Points on a hilly landscape, in no order, each with its height.
From any point a climber steps to the highest of the 2 points nearest to it. It stops when none of these is higher. Distance is the straight distance between rows; heights are no part of it.
(121) (h 400): 12 15 13 14 -12 19 7 -23 21 7 0 17 -28 -2 -11 10 1 -16 -1 -8 42 -12 6 16
 8 15 31 -3 -22 14 10 -19 4 -37 -25 18 9 28 7 -4 15 -15 -28 13 -15 -2
(839) (h 537): 7 15 -6 -5 10 -6 10 9 3 5 -5 -4 -1 -13 1 1 10 -1 7 -7 -10 -12 1 -21 -5
 -9 13 -2 -10 -8 -6 6 -7 9 -4 11 -2 -17 -7 -5 10 13 21 -17 10 0
(787) (h 490): 19 15 23 -15 2 -2 -15 15 -1 10 1 15 1 -4 -16 1 25 14 23 -13 -23 11 11
 -17 -18 8 -4 22 -12 -3 3 4 0 54 -7 12 -6 7 -9 16 0 2 14 5 -6 4
(501) (h 281): 21 33 6 16 3 16 11 15 -3 2 -2 26 0 -4 -7 -24 19 4 11 -9 1 5 22 -3 -5 -1
 8 -16 -28 8 -3 -12 -1 6 -11 8 -16 -6 -7 5 0 -20 1 20 -10 4
(117) (h 542): 0 -31 -20 20 -12 8 -26 3 -4 5 -19 -3 -2 2 0 -17 7 0 -16 33 2 4 -15 4 10
 -2 -2 -13 24 13 -14 -8 -3 4 21 -9 -12 -10 6 -11 -24 7 1 2 -6 11
(766) (h 395): -30 -22 -19 0 -11 -8 -14 -18 15 -14 -6 -18 -11 -29 8 -4 -11 3 -22 4 10
 -15 -8 5 14 -9 -17 1 10 -9 -3 8 -4 -24 -5 -6 8 -2 8 -8 12 -3 6 -25 9 -5
(862) (h 326): 9 8 -7 -11 -1 12 21 -19 14 0 9 -5 -21 -30 2 -1 -2 -12 -17 -17 20 -19 0
 -2 6 -2 22 -11 -19 -9 -4 -13 -9 -27 -34 15 26 8 -11 -6 20 -19 1 1 2 -7
(59) (h 319): 21 19 6 13 13 31 9 16 -15 5 -4 21 3 -10 1 -30 1 17 3 -22 -1 8 9 0 -2 -14
 7 -2 -24 10 4 -13 3 -1 -8 3 -5 2 0 4 2 -31 10 12 2 0
(1194) (h 255): -11 -11 -1 5 13 16 2 6 -17 -14 0 -2 16 11 19 -15 -20 9 -6 -1 4 7 -6 10 7
 -8 -15 -2 14 5 13 -7 21 -27 8 -26 -3 6 11 0 -4 -24 -7 6 8 -2
(459) (h 316): -1 -11 -20 13 1 24 11 -1 14 -14 -4 7 16 -9 24 -26 -16 -5 -14 4 34 17 -6
 20 17 -13 0 -25 -7 0 -1 4 16 -51 -10 -17 1 4 5 -13 16 -19 -4 4 -3 0
(101) (h 106): 1 21 13 -4 16 -9 27 3 -14 -8 6 3 21 39 14 18 -4 -12 12 5 7 -3 4 8 -7 9 1
 -12 10 -2 13 2 9 -16 6 -6 -6 -4 -3 4 -8 4 -16 19 3 -2
(945) (h 374): 9 -5 4 -6 -2 13 3 -15 -12 19 6 -5 -25 -13 2 10 -1 -7 -9 -5 2 -20 -7 -13
 2 -3 24 8 -2 4 0 -13 2 -13 -16 18 26 19 -3 1 5 -6 10 -6 11 -9
(74) (h 552): -3 -8 17 10 -26 -10 -13 8 4 2 -9 -5 -3 5 -20 6 -2 0 -2 7 1 10 -8 14 -11
 6 14 0 11 5 -1 4 -7 19 22 5 -18 -16 17 -4 -31 15 -10 -2 -14 16
(818) (h 129): 15 24 0 3 11 6 32 10 -5 -5 6 15 24 26 19 0 13 -10 14 9 7 8 16 6 -3 2 5
 -28 -1 -3 1 -4 9 -19 1 -11 -8 -5 -13 1 3 -3 -15 25 1 -1
(689) (h 408): -7 2 3 -11 19 -17 -3 1 -20 -1 2 0 21 22 0 10 4 6 14 9 -21 2 3 -8 -4 12
 -24 -3 16 -6 5 5 5 26 8 -12 -3 5 -9 17 -8 7 -6 6 3 -1
(173) (h 292): 13 -4 -2 -21 -19 -1 10 17 -6 23 13 3 -22 -30 -20 -1 23 -2 0 -18 -13 12 7
 6 -13 -2 9 16 0 -3 -16 1 -11 33 14 18 14 -5 -6 -9 -3 2 17 -5 7 9
(235) (h 450): 1 25 27 0 -10 -23 -15 2 5 1 3 8 -21 18 -31 27 31 -4 20 4 -6 -13 13 -8
 -15 27 21 5 -15 -10 11 -8 -8 34 -8 18 -10 7 -9 16 -6 23 -13 7 -22 8
(872) (h 239): 35 32 14 -2 1 19 45 0 -2 22 21 18 -16 -1 -3 2 3 -17 6 -16 21 0 10 17 -10
 -1 29 -8 -12 5 3 -18 -2 -21 -11 11 6 6 -11 -9 9 -18 -17 15 4 -8
(738) (h 463): 2 9 0 3 -21 -8 13 1 28 -4 2 0 -3 -25 -4 -2 -6 -2 -6 -14 29 5 7 25 4 -2
 16 -9 -11 3 1 12 -4 -31 1 10 0 -9 6 -18 9 -4 -8 -8 0 9
(466) (h 322): -1 -8 11 9 11 8 -13 -4 -27 -4 1 11 3 30 3 1 1 4 6 5 -9 3 10 3 1 13 -13
 -3 7 9 11 -17 21 -6 2 -17 1 20 1 17 -9 -15 -15 25 -4 0
(1154) (h 460): -6 11 3 10 -2 -22 -9 -9 14 -8 -15 -8 5 7 1 20 11 -5 8 5 9 -17 -1 -9 3 5
 12 -13 -14 -6 6 10 -9 -11 -8 8 -22 -21 -3 0 0 26 -7 -14 -5 8
(1044) (h 572): 14 -18 -11 -8 6 7 -27 7 14 18 -5 8 7 -8 -1 -6 24 9 17 11 -28 22 -14 -26
 7 1 -22 23 17 0 -16 15 2 61 5 -2 -6 3 -5 10 -2 17 22 -3 -4 0
(664) (h 309): 12 17 -4 -9 1 10 38 -10 13 -3 16 -1 -6 -11 11 3 -10 -17 -7 -19 29 -8 0
 13 3 -3 20 -18 -14 -13 -1 -2 -3 -42 -20 7 21 5 -5 -9 24 -15 -10 4 5 -10
(554) (h 523): -10 -23 6 -22 -9 -4 0 18 -7 18 8 -16 -6 -22 -10 11 -6 3 -1 -9 -18 22 -25
 -4 -16 -9 -3 38 20 -3 -10 14 -9 42 32 6 11 -9 17 -1 -19 16 23 -20 6 7
(187) (h 407): -30 -19 -13 5 2 -3 -17 -28 -2 -20 -7 -15 -1 1 5 2 -14 6 -12 5 4 -18 -3
 -8 14 -4 -34 6 5 -5 6 9 6 -24 -16 -15 5 10 6 9 15 -9 -2 -15 5 -10
(139) (h 159): -14 -11 -22 0 16 -1 5 16 -8 -14 -10 -9 31 10 20 -15 -26 2 -8 22 2 8 -25
 3 7 -12 -22 3 22 7 5 4 2 -5 27 -31 -22 -25 4 -13 -12 -6 2 -3 3 3
(1061) (h 317): -13 -8 -18 18 15 1 -14 -12 8 -8 -31 -10 13 -1 19 -1 -10 4 -3 18 6 -16
 -15 -32 11 -20 -7 3 -8 3 8 9 -1 -13 -8 -2 -29 -26 4 2 5 14 12 -30 7 -6
(437) (h 31): 1 -16 -8 1 0 -8 0 -28 -7 -3 6 -5 -6 37 13 23 3 -25 -3 25 5 -20 3 0 3 16
 1 -26 7 -3 -1 -9 4 -32 -11 -1 12 14 -15 7 0 3 -18 14 -6 -5
(345) (h 453): 3 -14 -35 7 -13 -6 -5 5 27 -15 0 -3 1 -20 7 -17 5 -5 -22 13 4 2 5 13 14
 0 -1 -30 -4 -4 -26 -4 -8 -23 -1 -6 4 -13 -11 -21 4 -2 3 -2 -4 8
(1048) (h 409): 7 -1 -5 -21 14 19 6 13 -22 10 9 0 2 -22 9 -19 -13 24 -1 -25 -16 15 -4 5
 -1 -15 -14 24 3 4 0 1 10 25 1 -8 23 16 3 3 7 -23 22 -8 12 -12
(439) (h 261): -3 7 -13 -10 30 21 26 -8 -21 -12 10 -4 7 13 24 -3 -16 2 -5 -16 0 -13 -3
 -17 5 -13 -7 -10 -12 -17 3 -7 8 -29 -25 -9 23 14 -9 15 24 -21 7 6 8 -18
(535) (h 509): 5 0 6 12 -14 3 -4 3 -3 11 -6 3 -6 12 -3 4 7 -5 -2 14 4 4 4 9 -1 5 17 -13
 14 9 -2 -10 1 2 15 6 -8 -5 6 -3 -21 8 -9 9 -7 8
(963) (h 412): -24 -15 5 -11 11 -5 -27 -12 3 -6 7 -11 -3 -8 -3 0 -9 24 4 -4 -20 4 -3 -8
 13 1 -45 37 10 -2 0 15 1 23 -1 -12 5 25 7 18 17 -4 7 -7 12 -16
(580) (h 276): -16 -18 0 13 14 -7 -21 -17 -20 -17 -7 3 18 39 4 -1 -8 11 7 15 -2 3 2 3 8
 7 -44 -1 6 7 11 1 15 -10 2 -22 -10 8 4 15 -6 -16 -20 11 -7 -4
(698) (h 256): 24 40 8 12 -3 10 28 11 10 5 8 27 -4 6 -6 -7 22 -10 10 -4 16 0 21 9 -10 6
 22 -18 -25 8 0 -12 1 -9 -10 10 -9 3 -9 -3 7 -12 -14 25 -9 1
(1171) (h 277): -4 -2 -16 18 14 -4 -24 -16 14 -9 -27 -1 8 4 12 -1 11 2 3 13 4 -21 -3 -33
 15 -7 -9 -15 -25 -3 -3 8 -6 -12 -25 2 -22 -21 -11 4 16 13 7 -17 -9 0
(1066) (h 424): 16 11 21 -4 -15 6 27 2 8 21 6 -1 -16 -9 -6 11 -14 -17 0 -15 23 2 -7 23
 -6 -10 30 3 3 12 6 10 -14 -23 16 18 -1 -14 9 -21 -9 9 -4 -11 6 0
(933) (h 86): -6 12 14 -11 -1 -18 28 6 -5 -3 16 -7 14 26 3 20 -5 -16 7 1 1 7 3 25 -6 8
 12 -12 21 -1 7 13 -2 -11 26 -8 2 -10 4 -8 -16 19 -21 10 -1 6
(782) (h 359): 2 25 23 7 -4 -6 7 3 11 -14 2 10 2 17 -12 10 -6 -2 11 -14 16 -4 18 17 -8
 16 10 0 -20 2 18 -7 8 -18 -9 5 -7 13 8 4 7 -11 -22 15 -10 2
(715) (h 585): -6 -15 30 19 -6 6 -43 -17 -7 1 -15 -4 -8 12 -14 13 -15 14 5 4 -7 -9 0
 -13 -8 11 0 33 -8 10 15 -8 9 18 -12 10 -4 19 20 20 -8 -1 0 -6 -5 -3
(424) (h 185): 16 -2 -18 -3 20 21 15 12 -21 2 8 12 10 5 21 -23 3 5 -7 1 -17 11 7 -2 5
 -6 -6 -17 0 -3 -13 -16 9 -8 -2 -16 12 6 -15 1 5 -19 7 14 6 -8
(95) (h 484): 7 13 28 13 -13 -16 -12 -2 1 4 -9 4 -9 30 -19 25 7 -9 15 12 1 -5 1 -4 -13
 18 25 -4 -4 2 13 -6 0 22 0 20 -19 -6 4 9 -26 28 -18 1 -14 4
(672) (h 209): 2 12 -7 -17 32 7 6 -5 -8 6 3 3 8 10 23 12 5 -5 16 5 -17 -21 -5 -49 0 -7
 -1 12 -5 -11 9 3 0 4 -27 5 7 7 -22 13 26 14 26 -6 8 -14
(1116) (h 234): 4 6 -10 -23 27 8 21 -6 -22 3 18 -4 5 8 24 10 -4 -4 2 -3 -16 -13 -2 -23
 -4 -3 1 -1 -2 -16 0 -6 5 -5 -21 2 28 17 -25 15 22 -4 18 3 11 -17
(135) (h 493): 10 8 1 -3 -12 -3 8 11 2 15 -9 -3 -10 -13 -8 2 6 -10 0 -5 3 -2 -6 -6 -7
 -11 24 2 -4 4 -5 8 -13 9 14 19 -3 -23 5 -13 -10 18 11 -15 6 8
(981) (h 254): 36 26 8 -4 -14 16 33 3 -3 29 15 18 -28 -17 -16 -4 12 -16 4 -19 11 -3 15
 9 -8 -4 29 -2 -15 10 -4 -18 -11 0 -10 21 2 -1 -16 -14 0 -10 -3 8 7 -1
(705) (h 382): -1 12 23 22 -12 10 -8 -11 18 -12 -1 18 -11 10 -14 -2 -10 -5 7 -19 34 -1
 11 15 -1 17 16 4 -32 14 19 -12 12 -30 -20 11 -5 21 17 7 11 -23 -23 12
 -17 2
(203) (h 196): -11 0 0 9 8 -6 -6 13 5 -20 -14 -2 44 14 9 -14 -23 11 -1 12 8 17 -15 12 3
 -6 -15 0 7 8 13 7 3 -4 16 -25 -30 -24 16 -7 -18 -5 -7 3 -3 9
(493) (h 535): -13 -11 24 18 -3 11 -42 -17 -4 -10 -9 -1 -12 0 -18 -8 -21 21 -2 -14 1 -5
 4 -5 1 4 -17 31 -12 6 14 -4 9 5 -16 -2 -1 26 24 18 6 -22 -1 -3 -4 -5
(833) (h 441): 0 20 20 -3 -17 -14 5 -4 23 -2 2 0 -19 -17 -17 11 -3 -5 5 -25 23 -10 9 15
 -5 3 18 5 -21 3 9 7 -5 -13 -7 18 -7 -9 8 -8 9 -5 -8 -12 1 8
(1114) (h 335): -12 11 25 7 -6 -14 -12 -7 3 -15 -4 -4 2 27 -8 22 -15 0 7 -8 14 -8 8 9 -7
 23 6 7 -9 2 23 -1 13 -12 -4 2 -10 8 13 9 -7 3 -21 5 -7 0
(1113) (h 447): -10 -5 7 -23 7 -1 -9 2 -7 9 10 -8 -5 -21 -1 0 -7 19 4 -23 -17 4 -3 -3 -6
 -4 -19 38 4 -2 7 12 3 25 -3 -2 21 20 4 10 16 -6 23 -9 12 -8
(584) (h 303): 0 -3 -11 -1 3 14 -9 -6 -4 -2 10 9 -14 -22 -7 -22 9 16 -12 -19 -7 -2 18
 -1 13 0 -14 -5 -13 -3 -15 -12 2 2 -20 -4 26 25 -11 8 20 -27 4 16 -3 -6
(431) (h 348): 13 -8 -17 -14 -4 19 10 -15 1 15 8 -7 -26 -41 3 -5 -5 -3 -17 -17 0 -11 -3
 -12 7 -13 22 3 -15 -2 -12 -9 -7 -3 -29 19 31 5 -16 -9 15 -14 21 -13 11
 -10
(288) (h 487): -1 -34 -30 4 -1 2 -13 4 -4 5 -9 -11 -2 -2 6 -9 4 -2 -16 27 -15 4 -16 -12
 7 -5 -7 -4 20 1 -20 0 -2 11 18 -5 0 -8 -4 -10 -10 16 12 -13 0 0
(974) (h 458): 3 11 -8 -2 -12 -6 15 -1 17 -9 14 7 -11 -23 -10 -13 15 2 -10 -20 10 3 23
 22 6 8 0 -21 -14 -9 -10 -7 0 -17 -12 -1 16 13 -4 -6 17 -28 -12 16 -9 3
(712) (h 375): -1 0 -11 4 22 14 1 9 -11 -1 -20 -2 17 -6 21 -13 -16 7 1 3 -3 0 -13 -28 7
 -27 -2 8 -2 5 3 5 -1 4 2 -3 -17 -17 6 -5 1 4 24 -23 17 -10
(541) (h 288): -12 -15 -11 14 -3 25 -11 1 1 -15 -2 3 6 -11 12 -33 -19 5 -18 -4 21 18 -8
 23 17 -9 -11 -6 13 8 14 -2 19 -38 4 -26 -1 6 18 -8 0 -29 -11 1 -2 2
(1150) (h 482): -4 -16 8 -17 -3 5 17 17 -24 21 8 -11 -1 -1 -1 7 -5 -10 -1 4 -16 13 -19 0
 -12 -11 10 16 30 4 -8 7 -5 20 35 4 12 -8 10 -9 -24 16 13 -8 7 5
(586) (h 434): 10 -20 -26 0 17 16 2 10 -8 9 -13 -2 5 -4 22 -17 -6 -2 -6 17 -14 2 -11
 -27 7 -19 2 -3 13 6 -14 -4 1 10 8 -6 3 -9 -12 -6 -3 11 26 -13 6 -7
(740) (h 440): -3 1 40 10 -11 -19 -23 -9 6 -2 -13 -17 2 23 -22 27 -21 0 10 4 -1 -8 -4 1
 -26 13 15 19 -8 -5 16 -5 0 25 -6 14 -16 -17 20 7 -22 25 -11 -6 -12 3
(1024) (h 419): 4 19 19 -4 -23 1 9 -11 13 6 8 9 -31 -14 -27 8 1 -11 0 -27 28 -15 8 18 -4
 11 23 8 -25 3 11 -13 -6 -19 -21 20 3 17 5 -4 13 -21 -16 1 -4 1
(956) (h 286): -8 -12 7 -13 8 2 -2 -4 -6 16 -4 -14 -2 -15 9 16 -15 6 4 -3 -10 -4 -19
 -28 -8 -17 6 41 5 2 11 11 3 16 -2 12 3 0 12 13 3 15 31 -30 18 -13
(1151) (h 485): -18 -6 5 -31 -1 -14 8 6 -6 11 14 -20 -9 -25 -6 18 2 1 4 -16 -17 2 -7 -3
 -17 -6 -4 27 13 -14 -5 16 -13 22 17 6 19 -3 4 1 6 21 19 -19 13 1
(701) (h 353): -8 -20 -24 -13 18 -4 -19 -14 9 -13 11 -3 2 -7 11 -7 4 8 -5 9 -22 -4 6
 -23 20 -1 -38 -2 -3 -9 -19 2 -7 9 -20 -11 19 17 -26 10 31 -5 15 0 4 -16
(952) (h 445): -24 -15 -5 17 4 -4 -33 -15 2 -13 -14 -6 3 -2 -6 -6 -8 18 -7 7 -2 -7 -5
 -3 15 1 -36 10 3 3 3 7 1 -2 0 -12 -12 5 11 8 2 -7 -3 -11 0 -2
(242) (h 364): -9 -32 17 17 -13 3 -30 -10 -7 15 -11 -15 -9 -2 -11 20 -7 6 -4 18 -7 4
 -20 -16 -8 0 2 35 17 8 0 5 3 26 12 11 -10 6 24 14 -23 17 10 -18 5 2
(168) (h 121): -14 -31 -29 7 12 4 -18 -2 -8 -8 -13 -5 16 7 14 -22 -11 9 -18 39 -3 7 -26
 1 12 -10 -37 2 21 12 -3 -1 2 0 25 -31 -20 -11 -3 -10 -9 -9 0 -7 0 0
(1007) (h 420): 4 15 -10 12 -1 -5 8 12 23 -9 -18 1 22 -5 11 -6 -3 -5 4 2 19 1 -4 -2 5
 -14 17 -16 -14 4 0 15 -9 -13 5 5 -25 -35 4 -17 -4 18 8 -13 0 10
(630) (h 455): -13 1 10 -16 -5 -13 10 -10 -9 13 8 -17 -16 -13 -3 22 -6 -11 -1 -13 -3
 -14 -7 -7 -9 -8 13 17 8 -9 4 9 -10 -4 4 15 16 -1 4 -3 5 15 10 -22 12 -2
(1016) (h 398): -4 -12 -4 -11 2 -1 0 -32 -5 8 13 -17 -23 0 6 26 -2 -18 -12 9 -3 -30 -10
 -22 1 8 17 3 5 -6 -2 -12 -4 -16 -26 16 33 25 -14 6 12 4 7 1 4 -13
(1227) (h 153): 14 13 -12 10 11 13 21 17 -3 -9 7 16 17 8 12 -22 14 2 -1 2 1 13 20 14 2 2
 -8 -31 -5 -1 -9 -12 8 -15 1 -16 -1 0 -12 -1 4 -19 -10 30 -5 1
(1186) (h 25): -16 4 5 -2 6 -26 -15 9 7 -26 -10 -12 34 9 -13 -7 -11 17 3 5 -15 14 -16
 15 -6 4 -31 2 9 -7 4 12 -11 40 20 -22 -32 -24 11 2 -22 14 -10 -3 -9 11
(1204) (h 287): 1 22 -1 -6 18 13 31 -6 -4 -12 9 2 11 7 18 2 -12 -7 2 -20 21 -8 3 2 -1 -4
 3 -12 -15 -15 12 0 9 -38 -21 -5 13 8 5 6 22 -18 -6 7 8 -8
(821) (h 3): -25 -8 7 -5 6 -19 -29 3 8 -25 1 -14 18 0 -13 -8 -15 24 -7 -2 -14 14 -7
 16 -5 7 -46 20 14 -8 3 12 -4 29 22 -19 -18 -3 15 5 -8 3 -9 -9 2 3
(1017) (h 422): -12 -21 -23 2 -16 -3 -3 -8 24 -10 5 -13 -13 -29 6 -12 -8 -5 -27 -1 13 -4
 1 20 15 -3 -1 -18 4 -6 -9 0 -1 -33 -4 -4 18 -1 4 -15 8 -12 -3 -11 0 2
(319) (h 383): 17 21 -22 5 6 4 24 23 13 -1 -8 5 13 -18 12 -22 3 -4 -1 -4 9 5 5 -1 5 -15
 15 -16 -15 0 -10 3 -6 -10 6 1 -12 -32 -3 -21 5 0 11 -6 3 2
(890) (h 344): 8 5 -19 12 9 18 21 10 13 -8 -10 8 15 -9 22 -23 -7 1 -8 0 19 7 1 5 10 -11
 9 -22 -14 4 -6 -2 3 -33 -4 -8 -4 -11 0 -14 11 -13 4 3 4 2
(710) (h 245): 10 2 -24 18 11 4 -10 -4 12 -8 -18 10 10 5 18 -16 11 -6 -3 18 5 -7 10 -18
 11 -5 -4 -36 -20 -1 -16 -5 -6 -18 -25 -1 -13 -16 -18 -5 11 2 4 1 -11 3
(19) (h 325): -7 -14 -4 -1 24 12 -6 1 -9 9 -15 -3 17 -1 25 3 -23 11 8 13 -13 5 -22 -37
 2 -22 -9 30 6 4 8 9 6 19 -3 1 -13 -4 7 12 6 10 32 -22 10 -18
(512) (h 469): 21 -1 14 9 -17 14 4 17 -11 21 -6 13 -11 14 -15 -6 15 -9 8 15 -6 14 -4 4
 -5 1 34 -12 21 14 -9 -12 -5 26 29 6 -11 -13 3 -6 -40 15 -5 12 -11 14
(1178) (h 69): -13 8 -10 -11 -1 -22 27 15 6 -13 7 -5 29 20 8 9 3 -12 3 12 3 12 -5 22 -2
 0 -1 -22 20 -6 -2 23 -9 -9 23 -15 -8 -22 -4 -13 -13 23 -14 10 -7 12
(128) (h 403): 6 4 15 5 -28 -5 20 0 23 15 13 7 -15 4 -9 16 -1 -17 -2 6 28 8 1 33 0 -1
 33 -14 13 13 -4 11 -8 -21 23 11 4 -6 3 -23 -10 22 -20 5 -6 8
(824) (h 328): 5 -12 -22 -13 8 4 -13 -4 8 -3 10 1 -10 -29 5 -15 12 12 -9 -3 -21 2 11
 -16 13 0 -13 0 -6 -10 -23 -2 -6 18 -16 -4 26 15 -21 2 23 -8 21 0 5 -13
(1091) (h 70): -7 7 5 -9 -10 -13 24 8 -2 -5 17 3 3 12 -3 5 3 -8 1 -6 5 8 12 36 -4 13 1
 -16 19 -2 4 -1 9 -17 14 -12 9 8 3 -5 -3 -4 -23 19 2 7
(282) (h 369): 20 5 -3 -6 19 31 12 11 -27 18 2 10 4 -11 14 -21 -8 18 5 -19 -10 10 -1
 -13 -1 -20 5 19 -13 8 6 -5 12 11 -10 3 11 10 -3 4 7 -22 27 -1 9 -10
(463) (h 323): 1 3 -8 11 13 8 -12 -7 -9 -13 4 15 -2 6 -6 -18 15 13 2 -5 -13 -3 20 -8 11
 5 -26 -9 -16 -2 -6 -11 0 3 -19 -10 11 23 -16 18 18 -19 -3 28 -10 -5
(1004) (h 452): 2 12 -7 4 -5 -15 15 -2 21 -1 -6 -6 7 3 10 11 7 -16 0 10 12 -8 0 -3 2 -8
 20 -24 -3 -4 -3 16 -12 -19 3 10 -9 -27 -8 -17 1 34 -3 -8 0 4
(552) (h 602): -12 -21 -3 19 -23 -4 -27 8 8 -4 -16 -8 2 3 -11 -2 -6 3 -14 26 8 11 -22
 20 2 4 -2 2 20 12 0 2 -1 8 28 -9 -26 -14 22 -11 -34 10 -12 -3 -11 19
(1062) (h 399): -3 -17 36 6 -8 -10 -24 -3 -8 4 -9 -15 6 11 -16 22 -18 3 9 11 -15 6 -16
 -12 -23 4 6 29 7 -2 7 0 1 40 5 10 -13 -9 25 12 -30 23 2 -11 -4 1
(574) (h 489): -13 -8 7 15 -11 2 -29 -4 8 -11 -10 1 -7 -14 -12 -17 -6 19 -9 -15 5 2 5
 10 4 4 -17 8 -7 6 2 -3 4 -3 -2 -5 -7 10 19 2 0 -21 -3 -6 -1 8
(751) (h 310): -14 -6 29 9 -16 -17 -28 -8 1 -15 1 -2 -14 18 -25 15 -15 5 -2 -9 4 0 14
 20 -12 29 -3 14 -2 4 19 -10 15 5 0 2 0 20 24 9 -9 -8 -23 6 -10 3
(1022) (h 491): 5 8 -13 -12 -18 -8 16 21 10 1 13 5 -8 -26 -13 -19 13 5 -12 -18 -3 12 16
 30 -3 3 -4 -14 -1 -3 -15 -5 -3 1 9 -5 8 -3 -2 -16 5 -19 -5 7 2 9
(356) (h 381): -18 -20 -13 -7 20 1 -29 -22 -2 -10 -1 -2 2 0 4 -8 3 18 6 7 -23 0 0 -21
 26 -5 -55 20 1 -3 -6 12 -2 16 -9 -16 11 24 -15 19 26 -6 11 4 4 -19
(226) (h 431): 12 22 -4 -10 -14 -5 32 5 5 2 22 11 -20 -14 -8 0 23 -11 -4 -10 -5 -4 26
 11 -8 11 15 -18 -7 -7 -14 -14 -6 -5 -8 6 19 7 -20 -4 15 -10 -9 20 -2 0
(695) (h 456): -12 10 6 -4 16 -30 -6 -6 -12 -12 -6 -8 21 31 3 23 2 -1 17 11 -10 -7 -3
 -13 -6 10 -20 -2 6 -10 12 12 -1 11 -2 -5 -19 -13 -7 15 -6 21 -11 -5 -3
 2
(1102) (h 425): -2 5 8 -13 3 -13 14 -19 -5 9 10 -14 -17 11 3 33 -1 -25 -1 5 2 -27 -4 -8
 -7 6 22 0 10 -12 3 -3 -8 -21 -4 17 22 9 -7 -1 5 21 -4 0 10 -8
(555) (h 338): -2 -26 0 4 -13 6 -34 -8 2 17 -7 -1 -15 -18 -11 4 8 12 -1 7 -9 5 -7 -17 4
 0 -6 29 9 8 -8 4 4 29 1 12 3 18 9 12 -4 7 18 -13 4 1
(739) (h 235): -22 -7 -2 7 5 -23 -18 -4 -1 -25 -9 -5 32 29 2 5 -10 13 3 15 5 9 -4 19 1
 8 -37 -9 9 2 14 11 7 -1 10 -22 -28 -11 4 3 -14 -2 -24 8 -13 10
(400) (h 454): 13 2 11 4 -8 8 16 1 -2 20 -5 -8 -6 2 8 5 -13 -14 -2 2 15 -7 -14 -1 -3
 -13 31 1 9 11 2 0 -10 -14 15 13 -4 -19 11 -16 -19 14 4 -15 11 1
(289) (h 314): 16 -12 6 -2 -17 11 -14 7 -8 29 -3 7 -18 -15 -16 -5 16 5 3 -4 -12 10 0 -7
 -12 -2 11 19 7 9 -8 -3 0 36 10 19 3 6 4 1 -13 2 18 -6 3 8
(1234) (h 362): -2 0 5 1 16 2 -15 0 -22 -1 4 14 10 25 -1 -2 13 10 12 5 -25 0 15 -10 3 15
 -25 4 3 1 2 -5 9 19 -3 -9 6 26 -14 24 4 -12 -3 25 -4 -4
(545) (h 533): 3 12 -8 -10 -7 -8 22 23 1 -1 10 -4 5 -9 -3 -10 6 0 -8 -8 -5 7 3 17 -4 -2
 1 -13 9 -3 -9 4 -6 4 24 -6 3 -14 -1 -17 -5 0 4 2 6 6
(602) (h 448): 15 -18 5 -2 -9 16 8 16 -22 29 0 2 -10 3 -3 -3 12 -11 0 15 -15 16 -13 -6
 -7 -5 24 2 27 9 -12 -1 -3 26 32 5 6 -9 4 -7 -34 15 8 4 -2 8
(332) (h 591): 4 6 -23 -15 11 -5 17 24 -4 3 2 -5 4 -18 5 -13 9 -1 2 -4 -18 5 2 -6 -4
 -11 0 -4 3 -9 -15 4 -10 18 14 -1 5 -18 -9 -11 1 12 17 -12 12 1
(993) (h 50): -10 11 -2 0 -2 -25 0 13 7 -13 -7 -3 31 12 -4 5 4 2 7 4 -3 10 -6 11 -2 4
 -4 -13 5 -6 3 13 -9 15 16 -11 -28 -28 2 -3 -23 22 -13 2 -12 16
(479) (h 506): -16 2 5 7 6 -31 -18 -21 2 -17 -16 -10 15 32 4 27 -1 -2 15 16 5 -19 -7
 -17 0 8 -13 -4 -11 -9 20 14 0 -13 -14 -2 -27 -15 -2 12 -4 22 -17 -13 -8
 -2
(474) (h 45): -5 -3 0 9 -10 -10 -4 -17 -1 -10 9 7 -16 27 -6 22 9 -17 1 12 12 -14 18 15
 7 30 2 -19 4 -2 5 -17 11 -24 -10 -3 16 30 -7 11 4 -6 -28 23 -9 -2
(772) (h 58): 0 2 -9 -5 -9 -13 18 -1 11 -12 19 5 -1 15 5 5 13 -14 -3 7 3 2 22 23 1 18
 1 -30 4 -8 -8 -7 5 -23 -1 -10 16 12 -13 -1 8 -3 -24 27 -5 1
(456) (h 486): -4 0 -15 4 -27 -16 4 8 30 -1 0 -4 -10 -23 -7 -4 13 -5 -10 -2 13 0 7 17 7
 -3 10 -20 -5 -1 -18 6 -10 -13 14 7 1 -18 1 -21 4 14 0 -5 -2 15
(419) (h 534): 20 1 0 -10 5 3 -7 21 -6 14 2 17 13 4 -7 -7 24 6 23 1 -30 21 2 -19 -8 6
 -8 14 15 -4 -10 7 3 67 9 1 -7 2 -7 12 -13 9 14 9 -7 5
(295) (h 457): 5 13 21 -10 -5 -11 -19 3 -1 7 5 5 -17 -2 -22 18 31 3 19 -6 -16 -8 7 -18
 -12 17 7 19 -9 -7 2 1 -4 35 -12 14 5 12 -12 9 9 12 8 1 -7 3
(436) (h 220): -10 -9 -7 -1 15 8 -1 1 -16 -4 0 -1 9 1 10 -12 -7 12 -7 -1 -11 0 0 -7 5
 -7 -17 1 7 -1 1 -4 8 -4 1 -14 10 13 -5 7 9 -13 8 4 7 -9
(1084) (h 274): 22 6 11 -17 -21 6 19 7 -12 31 17 5 -30 -17 -25 7 10 -12 5 -17 -4 2 3 14
 -15 -4 23 12 0 3 -6 -7 -11 11 5 25 10 -2 -11 -6 -4 -3 6 0 7 4

Where does a climber stop that starts at each point below?
(872) | (1113)
(981) | (95)
(1171) | (552)
(436) | (479)
(710) | (479)
(1114) | (456)
(439) | (554)

Call two points neighbours if one is among the 2 nearest of the other. Go from one point of each pair to the other, from neighbour to neighbour, staying as high as possible. Name the lowest point that can't be avoided.
(715) and (1044) | (242)
(479) and (1113) | (584)
(715) and (456) | (766)
(1113) and (554) | (710)
(1044) and (95) | (235)
(552) and (554) | (602)
